A landscape with many valleys, sampled at points; each row gives a point and its height.
A ball rolls from a point to whichever of its 2 nearest points has the largest drop for the distance, and stops where none of them is lower. Distance is the straight distance between rows; heights are no part of it.
k_386 h=7.3: 73, 114, 75, 103, 120, 94, 161, 122, 95, 48, 151, 131, 92, 111, 72, 53, 93, 94, 96, 124, 93, 83, 58, 90, 74, 111, 89
k_943 h=44.6: 71, 86, 81, 83, 92, 88, 149, 118, 117, 82, 134, 103, 81, 94, 116, 104, 98, 75, 117, 102, 97, 115, 81, 106, 71, 73, 118
k_636 h=44.4: 84, 111, 115, 122, 122, 85, 65, 79, 140, 129, 73, 89, 95, 143, 128, 102, 106, 86, 79, 77, 121, 102, 106, 101, 127, 99, 91
k_744 h=60.8: 110, 99, 114, 106, 118, 84, 120, 92, 120, 86, 123, 41, 63, 85, 118, 64, 98, 80, 61, 86, 95, 94, 99, 97, 144, 115, 81
k_50 h=37.0: 83, 76, 98, 99, 106, 81, 83, 106, 135, 113, 97, 75, 71, 109, 138, 114, 114, 81, 92, 60, 90, 116, 115, 90, 115, 78, 104
k_149 h=54.0: 99, 124, 107, 119, 90, 132, 87, 110, 45, 111, 82, 151, 129, 109, 67, 84, 105, 112, 108, 132, 116, 97, 107, 113, 84, 117, 104
k_589 h=35.5: 141, 106, 103, 112, 119, 113, 108, 84, 41, 100, 83, 121, 92, 79, 58, 43, 106, 146, 87, 137, 103, 72, 112, 72, 93, 129, 83
k_104 h=47.4: 133, 122, 95, 79, 68, 93, 118, 68, 121, 110, 130, 80, 138, 82, 86, 159, 68, 104, 122, 119, 115, 106, 88, 116, 86, 93, 116
k_458 h=37.1: 58, 75, 87, 87, 109, 91, 136, 136, 123, 75, 128, 90, 55, 96, 122, 55, 108, 67, 101, 103, 89, 107, 86, 82, 89, 80, 90
k_651 h=41.7: 64, 115, 119, 123, 121, 83, 90, 101, 137, 120, 100, 79, 91, 139, 119, 107, 100, 69, 67, 76, 118, 109, 105, 105, 122, 91, 97
k_373 h=22.1: 58, 103, 98, 92, 94, 91, 111, 164, 105, 115, 118, 86, 76, 107, 113, 114, 106, 82, 84, 62, 91, 127, 108, 99, 82, 61, 113
k_685 h=47.3: 72, 131, 106, 125, 120, 90, 80, 143, 100, 119, 92, 96, 99, 143, 96, 78, 100, 104, 49, 73, 114, 103, 106, 89, 103, 104, 99
k_711 h=35.9: 90, 120, 79, 87, 86, 90, 125, 128, 75, 85, 121, 113, 120, 104, 82, 106, 99, 91, 115, 100, 100, 113, 95, 107, 67, 84, 111
k_276 h=13.7: 120, 119, 125, 98, 98, 127, 101, 97, 89, 121, 84, 109, 116, 110, 69, 129, 92, 104, 99, 113, 114, 79, 97, 147, 111, 87, 114
k_557 h=29.6: 96, 56, 105, 89, 99, 91, 106, 72, 152, 103, 101, 69, 61, 90, 133, 133, 92, 82, 99, 83, 89, 99, 107, 111, 140, 88, 108
k_520 h=46.4: 104, 88, 112, 114, 115, 95, 76, 73, 121, 115, 63, 106, 93, 133, 122, 96, 113, 94, 90, 95, 111, 100, 104, 101, 127, 105, 95
k_619 h=26.0: 89, 120, 103, 97, 92, 113, 120, 133, 93, 112, 105, 103, 101, 111, 73, 136, 82, 89, 90, 83, 106, 95, 95, 137, 102, 76, 124
k_994 h=40.4: 90, 76, 108, 100, 65, 117, 38, 123, 62, 107, 79, 94, 133, 67, 108, 149, 118, 112, 146, 81, 66, 102, 130, 87, 77, 89, 90
k_531 h=29.7: 126, 84, 113, 82, 76, 137, 74, 92, 58, 121, 87, 110, 116, 51, 74, 161, 83, 124, 144, 106, 96, 81, 118, 112, 93, 97, 100
k_948 h=33.5: 101, 62, 103, 92, 105, 86, 79, 79, 138, 108, 80, 88, 70, 104, 139, 133, 114, 89, 103, 70, 86, 107, 109, 96, 128, 83, 106
k_244 h=40.5: 108, 91, 101, 88, 66, 127, 95, 81, 67, 102, 88, 126, 150, 65, 77, 150, 85, 90, 157, 129, 96, 101, 108, 123, 70, 98, 103
k_295 h=7.4: 86, 81, 83, 84, 100, 100, 106, 137, 64, 78, 96, 134, 97, 88, 88, 102, 111, 89, 124, 92, 85, 113, 108, 103, 88, 87, 125
k_752 h=39.9: 152, 101, 117, 84, 86, 121, 113, 39, 114, 119, 98, 101, 123, 84, 77, 148, 78, 110, 127, 139, 112, 76, 90, 141, 108, 103, 110
k_604 h=73.6: 110, 51, 79, 69, 83, 100, 114, 99, 104, 94, 113, 102, 66, 60, 106, 134, 90, 105, 129, 84, 74, 107, 103, 97, 102, 85, 119
k_536 h=25.9: 107, 66, 115, 91, 101, 93, 120, 78, 133, 99, 113, 52, 54, 71, 123, 114, 84, 84, 84, 86, 90, 93, 106, 114, 145, 99, 99
k_19 h=27.7: 57, 74, 103, 84, 98, 95, 115, 154, 121, 119, 132, 76, 50, 94, 137, 107, 109, 76, 77, 61, 84, 119, 109, 89, 92, 61, 109
k_780 h=53.2: 69, 101, 91, 91, 85, 79, 122, 97, 141, 105, 117, 97, 97, 115, 129, 132, 99, 68, 112, 88, 110, 123, 97, 106, 80, 76, 115
k_721 h=24.3: 98, 117, 114, 121, 111, 108, 55, 76, 118, 126, 59, 139, 118, 143, 132, 75, 114, 132, 81, 107, 123, 95, 121, 83, 96, 132, 90
k_444 h=50.6: 88, 77, 109, 121, 136, 96, 85, 104, 112, 89, 75, 101, 67, 118, 128, 36, 110, 110, 49, 92, 97, 93, 107, 79, 140, 138, 82
k_354 h=40.3: 109, 108, 125, 117, 121, 104, 127, 116, 90, 84, 121, 64, 67, 94, 82, 68, 96, 86, 53, 90, 95, 75, 91, 126, 149, 118, 87
k_267 h=65.1: 128, 103, 90, 107, 109, 74, 145, 70, 130, 62, 141, 58, 87, 87, 101, 41, 94, 99, 82, 119, 94, 90, 66, 84, 116, 128, 74
k_517 h=39.3: 52, 108, 120, 123, 113, 96, 109, 123, 124, 118, 119, 69, 79, 129, 103, 119, 93, 64, 64, 76, 117, 99, 104, 129, 119, 84, 110
k_71 h=15.2: 110, 82, 102, 86, 100, 94, 117, 122, 107, 103, 118, 59, 63, 70, 98, 107, 89, 102, 70, 71, 77, 93, 108, 107, 122, 85, 112
k_107 h=63.5: 82, 92, 85, 112, 110, 89, 111, 46, 137, 89, 82, 134, 115, 141, 126, 95, 105, 81, 115, 121, 123, 107, 86, 96, 94, 116, 99
k_318 h=48.8: 77, 97, 108, 114, 69, 131, 58, 115, 49, 114, 69, 119, 164, 78, 80, 117, 107, 97, 147, 115, 90, 112, 121, 101, 64, 100, 77
k_833 h=31.1: 68, 84, 98, 98, 79, 109, 42, 160, 53, 103, 74, 132, 124, 97, 101, 114, 130, 99, 130, 76, 81, 122, 129, 100, 87, 91, 110
k_664 h=27.8: 111, 112, 80, 105, 118, 98, 142, 109, 61, 61, 122, 117, 103, 86, 56, 47, 97, 113, 90, 121, 92, 82, 79, 80, 78, 114, 93
k_723 h=83.5: 112, 90, 101, 84, 100, 128, 134, 124, 49, 96, 103, 126, 95, 73, 43, 127, 79, 98, 101, 101, 96, 78, 104, 130, 95, 93, 134
k_155 h=44.3: 87, 129, 107, 111, 108, 80, 84, 119, 117, 123, 95, 77, 106, 136, 108, 107, 105, 90, 72, 70, 113, 111, 104, 96, 103, 88, 99
k_111 h=68.1: 127, 62, 86, 96, 114, 95, 120, 50, 122, 77, 83, 114, 87, 99, 117, 81, 109, 88, 117, 124, 94, 101, 86, 95, 122, 112, 105
k_620 h=77.1: 89, 72, 83, 68, 68, 120, 87, 127, 79, 123, 114, 107, 76, 67, 76, 162, 73, 118, 121, 62, 81, 101, 108, 104, 99, 87, 121
k_789 h=28.1: 64, 95, 78, 103, 131, 94, 147, 113, 120, 36, 128, 124, 83, 104, 104, 29, 98, 109, 76, 127, 93, 73, 71, 77, 89, 132, 79
k_352 h=18.9: 95, 129, 75, 101, 116, 88, 158, 115, 86, 50, 146, 101, 101, 93, 59, 48, 96, 113, 86, 118, 90, 83, 60, 83, 72, 109, 88
k_451 h=15.3: 75, 101, 93, 80, 80, 103, 95, 144, 102, 119, 109, 90, 83, 95, 105, 143, 96, 99, 97, 58, 92, 115, 117, 103, 91, 70, 120
k_966 h=58.5: 78, 121, 102, 134, 100, 126, 94, 129, 65, 106, 84, 171, 121, 138, 71, 84, 106, 105, 89, 120, 127, 98, 98, 124, 84, 125, 115
k_995 h=46.2: 101, 95, 109, 127, 133, 107, 81, 102, 96, 101, 71, 119, 80, 111, 112, 37, 113, 138, 46, 103, 101, 86, 116, 78, 121, 138, 88
k_845 h=41.0: 90, 77, 86, 84, 112, 91, 140, 131, 105, 71, 125, 79, 58, 78, 106, 47, 107, 85, 96, 99, 77, 93, 86, 83, 100, 87, 97
k_381 h=34.7: 132, 106, 90, 113, 124, 104, 132, 92, 46, 80, 104, 121, 98, 77, 47, 48, 99, 132, 89, 137, 91, 72, 90, 74, 82, 128, 94
k_88 h=89.7: 98, 112, 81, 108, 99, 101, 139, 79, 86, 69, 114, 144, 123, 124, 77, 88, 99, 89, 115, 131, 111, 100, 75, 114, 79, 112, 109
k_597 h=90.9: 95, 85, 86, 105, 105, 108, 133, 81, 96, 77, 93, 140, 107, 124, 90, 96, 96, 77, 120, 123, 112, 103, 82, 117, 99, 105, 117
k_141 h=45.7: 108, 106, 98, 97, 79, 122, 85, 90, 62, 105, 79, 125, 139, 96, 87, 120, 106, 95, 139, 124, 102, 104, 107, 118, 81, 103, 97
k_370 h=50.0: 60, 101, 92, 117, 130, 97, 123, 141, 108, 65, 122, 96, 70, 117, 107, 33, 100, 96, 54, 98, 97, 89, 92, 75, 103, 124, 85
k_182 h=48.0: 77, 93, 87, 82, 76, 91, 163, 102, 136, 98, 149, 90, 89, 90, 109, 137, 79, 75, 113, 103, 104, 117, 78, 118, 72, 78, 123
k_239 h=23.0: 118, 129, 129, 106, 109, 98, 46, 45, 148, 145, 71, 89, 124, 139, 135, 121, 104, 104, 110, 93, 125, 96, 100, 106, 109, 98, 75
k_25 h=33.7: 130, 121, 107, 98, 95, 95, 83, 43, 132, 117, 87, 94, 131, 125, 116, 125, 98, 98, 119, 115, 119, 101, 91, 109, 103, 105, 94
k_650 h=62.9: 122, 89, 97, 105, 121, 80, 124, 67, 126, 70, 121, 55, 76, 88, 116, 51, 98, 90, 76, 109, 89, 92, 85, 84, 135, 125, 82
k_777 h=60.6: 89, 115, 88, 106, 93, 97, 95, 59, 109, 93, 88, 134, 137, 136, 111, 110, 102, 86, 122, 122, 121, 108, 90, 107, 84, 114, 102
k_800 h=52.4: 74, 125, 120, 110, 97, 108, 44, 134, 108, 131, 73, 113, 115, 133, 111, 136, 109, 89, 102, 68, 118, 117, 112, 119, 103, 85, 111
k_57 h=48.1: 121, 56, 71, 78, 119, 81, 115, 111, 91, 65, 105, 85, 61, 51, 104, 49, 113, 108, 113, 100, 62, 103, 97, 62, 108, 93, 100
k_760 h=35.4: 111, 66, 98, 81, 69, 126, 82, 94, 60, 98, 91, 113, 132, 50, 84, 156, 93, 102, 156, 111, 82, 99, 118, 109, 81, 98, 102
k_144 h=29.9: 139, 82, 108, 77, 85, 120, 81, 65, 103, 117, 84, 96, 102, 74, 100, 157, 88, 114, 127, 106, 96, 93, 105, 118, 112, 96, 111
k_770 h=29.8: 122, 124, 105, 117, 111, 108, 83, 93, 56, 115, 78, 121, 108, 93, 79, 49, 110, 157, 74, 129, 112, 79, 121, 72, 89, 130, 80
k_964 h=57.7: 69, 121, 101, 107, 93, 91, 40, 121, 96, 118, 81, 115, 131, 128, 128, 111, 124, 96, 109, 69, 103, 126, 115, 80, 79, 101, 97
k_869 h=51.0: 81, 108, 84, 92, 82, 80, 141, 82, 141, 90, 129, 103, 111, 111, 113, 130, 92, 68, 127, 112, 116, 123, 80, 115, 76, 80, 113
k_90 h=43.6: 91, 107, 114, 97, 66, 120, 30, 117, 78, 117, 87, 87, 148, 84, 108, 156, 110, 110, 136, 83, 80, 111, 125, 99, 75, 84, 88
k_715 h=51.5: 138, 72, 75, 90, 122, 83, 110, 88, 76, 69, 91, 92, 79, 62, 92, 52, 110, 116, 108, 115, 78, 96, 95, 62, 102, 105, 100
k_49 h=36.7: 72, 104, 111, 108, 106, 100, 127, 133, 107, 99, 118, 76, 74, 114, 90, 108, 95, 77, 70, 87, 103, 99, 98, 123, 117, 84, 110
k_5 h=22.8: 122, 99, 118, 82, 85, 133, 82, 92, 79, 123, 82, 113, 119, 85, 78, 152, 85, 108, 122, 104, 101, 88, 107, 131, 102, 91, 111
k_714 h=84.9: 112, 114, 97, 91, 93, 118, 151, 119, 67, 89, 128, 114, 109, 88, 43, 129, 79, 94, 102, 108, 99, 85, 91, 134, 83, 90, 127
k_801 h=33.1: 96, 90, 102, 109, 115, 105, 119, 122, 94, 91, 102, 93, 76, 104, 84, 86, 100, 88, 78, 95, 92, 87, 97, 120, 124, 92, 114
k_583 h=35.3: 115, 122, 111, 109, 80, 127, 72, 40, 90, 121, 72, 136, 143, 111, 107, 94, 106, 111, 141, 142, 119, 101, 111, 102, 84, 126, 80
k_321 h=30.9: 91, 127, 92, 96, 88, 100, 108, 124, 87, 105, 105, 104, 116, 117, 89, 121, 96, 91, 99, 90, 109, 109, 101, 115, 82, 81, 116
k_761 h=17.2: 106, 64, 82, 83, 95, 101, 87, 118, 59, 84, 81, 124, 97, 70, 97, 109, 118, 103, 136, 93, 77, 109, 119, 90, 88, 89, 115
k_519 h=40.2: 84, 82, 101, 102, 109, 67, 96, 107, 146, 113, 114, 48, 59, 95, 146, 96, 115, 81, 80, 59, 87, 119, 114, 74, 113, 78, 92
k_896 h=35.7: 115, 119, 104, 117, 117, 110, 84, 124, 45, 110, 79, 118, 95, 100, 66, 54, 110, 141, 70, 107, 102, 85, 114, 83, 101, 118, 93
k_816 h=70.2: 106, 56, 85, 86, 108, 93, 118, 72, 122, 82, 92, 101, 68, 97, 119, 108, 101, 80, 117, 102, 91, 105, 95, 102, 120, 93, 114
k_36 h=44.7: 100, 58, 79, 63, 111, 82, 130, 136, 99, 69, 121, 84, 51, 49, 114, 53, 109, 95, 114, 101, 66, 104, 89, 71, 91, 80, 97
k_455 h=44.9: 90, 98, 116, 123, 61, 139, 49, 74, 65, 116, 65, 116, 169, 81, 88, 107, 108, 104, 161, 132, 88, 117, 124, 98, 67, 105, 60
k_870 h=87.2: 103, 101, 93, 104, 96, 99, 171, 79, 123, 75, 144, 95, 99, 108, 72, 109, 81, 77, 101, 125, 107, 93, 69, 129, 95, 93, 112
k_814 h=55.6: 118, 77, 74, 77, 76, 66, 105, 53, 129, 71, 106, 109, 123, 73, 129, 116, 109, 91, 159, 119, 96, 127, 87, 83, 80, 100, 104
k_922 h=69.6: 136, 132, 99, 110, 106, 88, 105, 81, 92, 105, 102, 79, 115, 110, 83, 71, 101, 129, 69, 120, 106, 90, 95, 79, 105, 116, 80
k_678 h=71.9: 121, 68, 86, 77, 88, 96, 115, 77, 126, 99, 98, 94, 85, 78, 113, 137, 90, 100, 120, 94, 88, 104, 100, 107, 110, 89, 118
k_521 h=75.2: 105, 61, 80, 61, 66, 108, 104, 105, 91, 110, 125, 104, 79, 51, 87, 153, 73, 111, 134, 83, 77, 107, 103, 93, 93, 89, 123
k_216 h=88.4: 112, 120, 81, 107, 98, 92, 154, 66, 106, 72, 129, 114, 125, 119, 74, 99, 91, 85, 110, 138, 113, 93, 65, 114, 81, 107, 101
k_80 h=63.0: 103, 87, 81, 99, 110, 65, 86, 82, 123, 91, 93, 89, 91, 108, 133, 79, 115, 98, 105, 83, 91, 116, 99, 63, 99, 96, 91
k_320 h=80.2: 92, 68, 105, 86, 95, 126, 121, 120, 96, 108, 105, 106, 62, 85, 73, 131, 70, 94, 93, 79, 91, 86, 104, 139, 134, 86, 126
k_270 h=36.3: 81, 80, 100, 92, 72, 106, 36, 151, 64, 106, 80, 106, 112, 81, 114, 143, 124, 108, 127, 58, 71, 112, 133, 86, 85, 79, 107
k_206 h=43.3: 88, 113, 108, 98, 100, 74, 95, 126, 132, 124, 124, 36, 76, 96, 128, 99, 106, 87, 63, 59, 91, 116, 111, 85, 105, 81, 94
k_261 h=55.0: 55, 131, 103, 118, 100, 93, 58, 127, 105, 127, 79, 124, 130, 152, 119, 114, 107, 83, 91, 70, 124, 122, 107, 99, 84, 101, 109
k_217 h=24.6: 90, 70, 92, 92, 91, 107, 61, 123, 66, 93, 73, 137, 109, 97, 112, 113, 130, 97, 130, 89, 84, 116, 122, 95, 101, 95, 110
k_647 h=62.3: 108, 92, 88, 96, 101, 81, 78, 102, 96, 101, 84, 102, 103, 106, 115, 102, 117, 101, 110, 86, 93, 116, 109, 79, 97, 95, 100
k_614 h=21.6: 129, 141, 102, 115, 101, 108, 75, 76, 66, 119, 81, 104, 129, 87, 100, 66, 103, 160, 91, 137, 116, 84, 127, 57, 76, 137, 65
k_416 h=21.4: 127, 70, 112, 88, 103, 101, 105, 93, 118, 111, 103, 60, 56, 69, 101, 118, 85, 108, 75, 79, 83, 86, 109, 119, 145, 97, 102
k_332 h=20.0: 77, 108, 79, 114, 123, 90, 150, 90, 113, 49, 129, 124, 102, 120, 94, 51, 95, 106, 77, 123, 103, 80, 65, 91, 86, 126, 80
k_224 h=60.1: 86, 102, 91, 96, 91, 79, 62, 105, 113, 106, 83, 100, 114, 113, 134, 121, 118, 84, 118, 70, 99, 128, 113, 82, 89, 93, 97
k_400 h=40.8: 73, 103, 79, 83, 97, 86, 140, 135, 89, 78, 126, 114, 91, 101, 92, 83, 100, 82, 109, 99, 95, 111, 83, 97, 65, 78, 110
k_593 h=58.2: 124, 80, 73, 78, 89, 58, 109, 76, 118, 74, 115, 88, 105, 55, 120, 93, 109, 109, 139, 112, 88, 120, 84, 64, 82, 88, 107
k_879 h=39.0: 146, 109, 113, 94, 102, 97, 89, 59, 121, 117, 87, 71, 109, 100, 101, 115, 101, 117, 99, 114, 106, 94, 92, 105, 117, 98, 96
k_901 h=43.4: 83, 109, 122, 134, 132, 114, 115, 135, 87, 78, 122, 79, 69, 113, 89, 55, 101, 87, 42, 95, 107, 80, 95, 113, 146, 128, 81
k_307 h=32.1: 81, 106, 118, 136, 117, 110, 50, 107, 112, 126, 52, 158, 100, 133, 131, 64, 119, 132, 71, 97, 123, 100, 127, 86, 99, 137, 101
k_253 h=67.5: 132, 123, 87, 112, 109, 75, 123, 71, 111, 79, 125, 72, 104, 101, 87, 56, 96, 120, 69, 118, 102, 89, 77, 81, 106, 121, 81
k_919 h=41.1: 121, 96, 105, 118, 128, 107, 91, 113, 67, 100, 81, 106, 79, 101, 83, 40, 117, 135, 60, 104, 95, 85, 103, 84, 124, 123, 91
k_196 h=59.0: 89, 95, 104, 104, 119, 78, 115, 110, 127, 90, 129, 38, 56, 89, 135, 48, 110, 76, 65, 79, 95, 101, 99, 75, 128, 106, 76
k_35 h=22.0: 144, 127, 133, 109, 98, 126, 51, 50, 88, 141, 67, 98, 117, 93, 100, 92, 110, 146, 130, 135, 117, 88, 117, 97, 101, 105, 66
k_779 h=74.0: 152, 123, 120, 89, 99, 94, 105, 88, 109, 120, 113, 44, 106, 83, 73, 114, 82, 126, 74, 104, 103, 80, 95, 120, 124, 96, 92
k_184 h=35.0: 145, 82, 114, 78, 79, 126, 94, 42, 103, 115, 82, 115, 115, 76, 95, 153, 85, 105, 142, 129, 103, 84, 94, 130, 105, 102, 113
k_319 h=44.2: 135, 117, 108, 93, 88, 101, 126, 60, 119, 107, 113, 88, 124, 97, 79, 141, 79, 100, 110, 123, 114, 90, 85, 130, 101, 97, 112
k_981 h=66.0: 103, 77, 82, 100, 113, 82, 119, 38, 139, 73, 90, 118, 96, 121, 131, 83, 102, 79, 116, 124, 108, 106, 79, 94, 109, 116, 101
k_844 h=62.6: 65, 107, 87, 125, 110, 109, 104, 128, 79, 74, 89, 173, 117, 135, 93, 73, 102, 108, 90, 117, 120, 102, 93, 101, 71, 123, 115
k_78 h=13.9: 106, 124, 116, 114, 105, 97, 44, 56, 128, 134, 63, 115, 125, 140, 138, 96, 110, 115, 102, 98, 122, 100, 111, 84, 98, 116, 84
k_510 h=40.9: 108, 107, 114, 108, 69, 125, 52, 55, 83, 113, 67, 117, 151, 89, 108, 110, 112, 104, 153, 134, 102, 110, 115, 101, 80, 114, 76
k_508 h=27.9: 91, 92, 90, 109, 118, 108, 135, 130, 80, 75, 107, 116, 85, 107, 78, 71, 103, 86, 93, 104, 90, 95, 92, 104, 103, 96, 111
k_197 h=50.4: 126, 120, 87, 88, 71, 76, 120, 66, 115, 90, 130, 88, 153, 76, 93, 138, 83, 95, 137, 127, 117, 116, 80, 100, 71, 96, 110
k_749 h=36.9: 114, 84, 105, 101, 118, 105, 135, 117, 95, 74, 111, 74, 64, 86, 86, 70, 99, 88, 73, 94, 80, 85, 97, 112, 132, 101, 98
k_738 h=53.4: 62, 99, 86, 108, 121, 89, 112, 149, 100, 78, 113, 101, 68, 118, 107, 54, 107, 83, 77, 87, 94, 110, 99, 83, 102, 96, 101
k_121 h=72.9: 162, 142, 128, 100, 112, 91, 89, 81, 98, 131, 104, 41, 112, 89, 73, 93, 92, 140, 63, 112, 105, 82, 95, 106, 118, 100, 78
k_73 h=71.5: 139, 140, 122, 112, 111, 102, 86, 88, 85, 132, 93, 73, 111, 114, 69, 78, 99, 134, 63, 110, 112, 73, 97, 107, 117, 114, 79
k_457 h=65.7: 50, 117, 73, 107, 104, 89, 117, 124, 79, 64, 109, 165, 127, 132, 91, 73, 98, 98, 106, 114, 119, 106, 85, 97, 57, 121, 109
k_831 h=20.7: 102, 120, 126, 102, 101, 124, 113, 123, 87, 120, 99, 98, 106, 116, 59, 134, 81, 98, 77, 93, 119, 78, 92, 154, 116, 81, 117
k_730 h=47.1: 96, 121, 122, 85, 76, 120, 33, 125, 88, 130, 85, 90, 129, 97, 106, 165, 95, 108, 112, 62, 94, 100, 115, 115, 87, 82, 104
k_672 h=60.5: 121, 87, 78, 84, 103, 60, 102, 91, 120, 80, 110, 73, 85, 71, 124, 76, 112, 106, 112, 94, 84, 119, 87, 60, 96, 90, 95
k_125 h=55.4: 67, 99, 97, 110, 99, 94, 107, 100, 125, 101, 100, 115, 98, 137, 118, 125, 100, 62, 107, 89, 113, 118, 100, 116, 104, 83, 121
k_287 h=52.8: 127, 102, 84, 80, 64, 77, 103, 49, 129, 87, 117, 92, 146, 72, 118, 139, 92, 95, 149, 123, 110, 119, 91, 90, 82, 95, 107
k_175 h=49.9: 90, 111, 115, 93, 85, 118, 58, 141, 82, 127, 77, 109, 114, 107, 101, 146, 106, 102, 107, 69, 105, 106, 117, 118, 101, 80, 117
k_291 h=6.9: 100, 100, 97, 81, 85, 99, 100, 141, 97, 120, 115, 64, 70, 75, 92, 125, 94, 116, 85, 58, 80, 104, 111, 94, 103, 70, 115
k_728 h=19.4: 94, 89, 90, 107, 107, 117, 110, 129, 60, 87, 86, 146, 98, 106, 72, 84, 106, 92, 102, 111, 98, 101, 100, 113, 99, 101, 123
k_751 h=13.1: 132, 152, 120, 113, 101, 117, 53, 74, 73, 136, 74, 98, 122, 95, 95, 76, 104, 157, 108, 133, 122, 89, 124, 74, 85, 121, 61
k_117 h=42.8: 120, 103, 118, 103, 109, 102, 95, 67, 114, 109, 79, 89, 94, 116, 100, 99, 102, 101, 84, 108, 107, 90, 95, 118, 130, 106, 96
k_615 h=45.8: 98, 128, 111, 103, 102, 77, 77, 129, 120, 130, 105, 49, 97, 110, 112, 114, 105, 105, 65, 56, 98, 109, 114, 89, 107, 75, 94
k_864 h=28.5: 136, 131, 123, 104, 88, 129, 71, 49, 84, 130, 80, 107, 133, 105, 92, 105, 103, 123, 134, 142, 120, 90, 108, 112, 92, 108, 80
k_423 h=81.8: 106, 77, 114, 84, 97, 139, 117, 117, 76, 113, 87, 135, 86, 89, 56, 141, 72, 100, 105, 95, 100, 74, 99, 144, 121, 87, 128
k_231 h=75.1: 146, 106, 114, 81, 89, 87, 104, 100, 114, 123, 129, 32, 89, 59, 81, 122, 73, 129, 67, 84, 92, 89, 100, 107, 124, 93, 102
k_674 h=43.2: 65, 119, 93, 122, 122, 78, 85, 126, 112, 97, 94, 114, 96, 135, 120, 61, 101, 114, 55, 76, 110, 107, 106, 64, 90, 123, 97
k_643 h=38.6: 78, 105, 106, 129, 127, 91, 62, 117, 113, 108, 70, 125, 92, 139, 127, 60, 111, 118, 59, 82, 116, 103, 119, 71, 107, 123, 97
k_435 h=56.6: 76, 83, 94, 106, 124, 82, 112, 91, 135, 77, 116, 70, 62, 106, 138, 47, 106, 73, 83, 93, 96, 105, 94, 72, 117, 112, 81
k_644 h=78.8: 93, 65, 94, 76, 86, 122, 97, 118, 97, 122, 101, 103, 65, 82, 91, 153, 76, 108, 98, 64, 91, 89, 107, 121, 124, 85, 124
k_394 h=32.7: 42, 68, 91, 88, 107, 85, 125, 142, 131, 100, 124, 87, 56, 96, 141, 88, 112, 60, 97, 90, 92, 121, 91, 83, 83, 64, 101
k_417 h=57.6: 80, 110, 104, 107, 94, 105, 99, 90, 114, 104, 83, 129, 124, 142, 108, 133, 100, 69, 115, 105, 122, 115, 95, 123, 96, 94, 115
k_918 h=46.5: 67, 107, 111, 130, 134, 106, 120, 139, 96, 64, 134, 83, 62, 113, 101, 33, 101, 94, 45, 97, 99, 81, 94, 88, 132, 140, 73
k_223 h=86.1: 108, 121, 92, 97, 91, 110, 168, 99, 96, 79, 142, 109, 114, 105, 53, 129, 82, 82, 102, 118, 103, 93, 80, 136, 81, 93, 118
k_826 h=28.8: 133, 125, 116, 103, 101, 80, 70, 44, 157, 127, 90, 71, 129, 125, 133, 125, 98, 93, 109, 100, 121, 107, 90, 93, 107, 101, 85
k_76 h=53.8: 85, 70, 101, 114, 132, 89, 98, 85, 123, 75, 94, 88, 60, 114, 136, 42, 108, 89, 71, 99, 95, 95, 100, 77, 142, 128, 80
k_563 h=50.3: 91, 135, 108, 109, 84, 122, 73, 102, 60, 116, 80, 134, 145, 116, 87, 98, 105, 106, 116, 115, 116, 107, 108, 107, 78, 111, 97
k_501 h=47.5: 89, 112, 124, 114, 65, 130, 33, 119, 56, 119, 72, 90, 172, 81, 92, 130, 104, 109, 139, 106, 79, 117, 126, 96, 66, 91, 66

For each start below, name the point where the ball stops.
k_647 -> k_295
k_715 -> k_291
k_320 -> k_276
k_615 -> k_291
k_981 -> k_276
k_918 -> k_295
k_597 -> k_276
k_501 -> k_295

Call two points neighbours if one is among the 2 nearest of the other. Go from one point of each pair to the other, from neighbour to neighbour, staying as low as possible. Name the highest point that can't be avoided.
k_751 / k_276 -> k_672
k_295 / k_386 -> k_318
k_295 / k_291 -> k_615
k_78 / k_295 -> k_520
k_386 / k_751 -> k_589
